A landscape with many valleys, sampled at points; each row gives a point and its height.
A ball rolls from a point to the lowest of its 3 nearest points, and stops where none of them is lower. Distance is the straight distance between rows; heights are no part of it.
Tola h=3.91: -19; 20; 31; 15; 38; 12; 30; 36; -20; 17
das h=2.01: -30; 13; -26; -20; 1; -15; 3; 20; 14; 6
Vov h=7.10: -22; -2; 4; 1; 23; -20; -2; 1; -1; -21
Rafi h=4.36: -23; 27; 11; 5; 33; 20; 34; 25; -21; 6
gak h=7.32: -27; 16; -12; -5; 27; 1; 18; 12; -7; -11
narop h=2.53: 4; -4; -24; 29; -19; -12; -33; -15; -9; 15
bolob h=3.50: 0; -14; -2; 15; -1; -26; -23; -7; 9; 0
sebu h=0.68: -28; 18; -30; -23; -17; -10; -12; 23; 9; 15
Nipi h=3.29: 35; -19; 32; -11; 6; -14; 2; -21; 22; -27
Dobuk h=3.51: -1; 17; -59; 9; -23; -6; -30; -15; -28; 13
Gozoz h=4.62: 42; -18; 19; 7; -34; -1; -13; -30; 23; 13
vevor h=3.87: -23; 17; -20; -27; 13; 29; 35; 29; -9; -8
taku h=4.54: 5; 2; -43; 24; -24; -6; -37; -22; -24; 12
nuf h=4.88: -17; -1; 3; 4; 34; -10; 10; 3; -14; -21
Vas h=4.90: -26; 20; 2; 5; 35; 10; 24; 20; -22; -9
kaded h=3.41: -32; 11; -25; -15; 4; -15; 0; 15; 9; -4
ral h=1.06: 44; 8; 24; -7; -28; 12; 3; -45; 43; 20
meza h=3.39: 20; -18; 35; -2; 19; -13; 1; -14; 2; -35
Menim h=3.45: -10; 25; 1; -8; 14; 37; 48; 41; -12; 11
Biri h=2.10: -29; 9; -27; -8; 2; -21; -13; 15; 10; 7
biza h=1.79: 12; -2; 50; 6; 33; -4; 5; 1; -25; -22
digi h=4.08: -25; 8; -22; -36; 0; 34; 36; 33; 3; -5
tuz h=5.19: 11; -26; 14; 8; 1; -27; -14; -10; 17; -14
rira h=0.09: -17; 24; -40; -11; -23; -11; -25; 18; 1; 24
reko h=2.47: 12; -8; 39; 5; 32; -12; 8; -1; -16; -30
lozor h=4.92: 11; -10; -29; 30; -28; -4; -35; -29; -21; 13
Povil h=2.94: 38; 15; 19; -4; -30; 25; 1; -58; 36; 31
lol h=5.09: 4; -23; 19; 5; 12; -23; -7; -7; 10; -24
Mopeb h=3.13: -8; 9; -9; -26; 3; 52; 46; 41; -9; 0
davu h=3.37: 9; -15; 27; 1; 23; -19; 1; -7; -6; -31
sagug h=1.59: -1; 1; -23; 24; -13; -18; -37; -4; -5; 21
Kul h=4.93: -30; 15; -24; -19; 15; -4; 13; 21; 6; -7
guz h=3.48: -21; -1; -17; 7; 2; -28; -17; 3; 10; 1
Lidas h=6.66: -29; 15; -16; -14; 23; 6; 21; 14; -3; -11
Zes h=2.90: -18; 17; 41; 16; 39; 4; 23; 23; -25; 3
defi h=6.46: -24; 5; -12; -4; 19; -18; -2; 10; 7; -11
mudi h=6.76: 40; -15; 11; 6; -46; 17; -13; -51; 5; 15
rezom h=1.73: -4; 20; -51; 3; -25; -7; -34; 1; -26; 21
Tufut h=4.26: -21; 11; 12; 5; 38; 6; 18; 14; -21; -13
zosu h=2.80: 44; -2; 20; 1; -36; 10; -4; -44; 31; 19
Biv h=3.67: 42; -10; 25; -3; -25; 1; -6; -32; 38; 8
lesiv h=3.94: -20; 28; 13; 4; 31; 28; 40; 37; -12; 17
Kobod h=6.43: 22; -21; -9; 29; -27; -1; -33; -27; -12; 19
kov h=6.09: 22; -21; -4; 21; -24; -11; -29; -20; 0; 14
tunel h=4.99: 38; -20; 18; 9; -30; 3; -20; -30; 12; 13
gedu h=3.72: 28; -26; 18; 11; -16; -22; -19; -19; 21; 3
Turu h=7.23: 28; -18; -15; 26; -35; 9; -31; -41; -15; 7
poz h=5.61: 31; -23; 5; 21; -32; -1; -27; -31; 2; 14
dero h=5.20: -30; 8; -29; -41; -20; 10; 12; 29; 16; 10
Nevo h=4.52: -31; 11; -23; -37; -2; 22; 30; 28; 5; -7
berit h=2.42: -8; -15; -16; -34; -12; 51; 43; 47; -3; -10
biraf h=4.71: -5; -20; 3; 11; 7; -32; -17; -5; 11; -9
tato h=2.75: 31; -27; 23; -2; -13; -21; -11; -20; 27; -7
sab h=6.15: -10; -15; 7; 5; 19; -26; -12; 0; 9; -16
Gug h=5.05: -30; 11; -26; -41; -13; 12; 17; 31; 12; 4
femaz h=6.21: 36; -20; 0; 20; -40; 7; -21; -42; -5; 12
legom h=1.49: -14; 7; 33; 11; 40; -2; 14; 11; -31; -11
Sira h=2.35: -8; -4; -16; 18; -7; -26; -28; 2; 10; 11
zati h=4.70: -22; 17; 16; 8; 37; 8; 23; 19; -21; -6
kaver h=3.46: 40; 10; 15; -7; -36; 27; -6; -56; 23; 25
razuz h=3.53: -19; 22; -11; -26; 13; 34; 39; 34; -9; -4
veko h=0.66: -10; 20; -38; 4; -20; -12; -29; 5; -10; 21
bal h=1.38: 33; -25; 26; -5; -6; -15; -9; -21; 34; -14
pivub h=3.00: -14; 6; 19; 10; 36; -7; 9; 6; -20; -22
fesul h=4.18: 21; -24; 24; -1; 9; -24; -6; -14; 14; -29
Posuv h=0.25: -4; 4; 43; 15; 38; -4; 8; 14; -29; -10
komo h=0.72: 3; -20; -8; -16; -16; 61; 39; 57; -9; -13

Two balls start at each pair of points below. Name the first point that both come to, or write -.
Vov, Sira | -
Gug, Nevo | razuz
vevor, lesiv | Mopeb
Dobuk, sab | veko
davu, Tufut | Posuv
Kobod, narop | -
gak, Tola | legom

Where does a ball stop that starts at each point below?
Rafi | komo
guz | das
defi | das
sagug | rira
mudi | ral
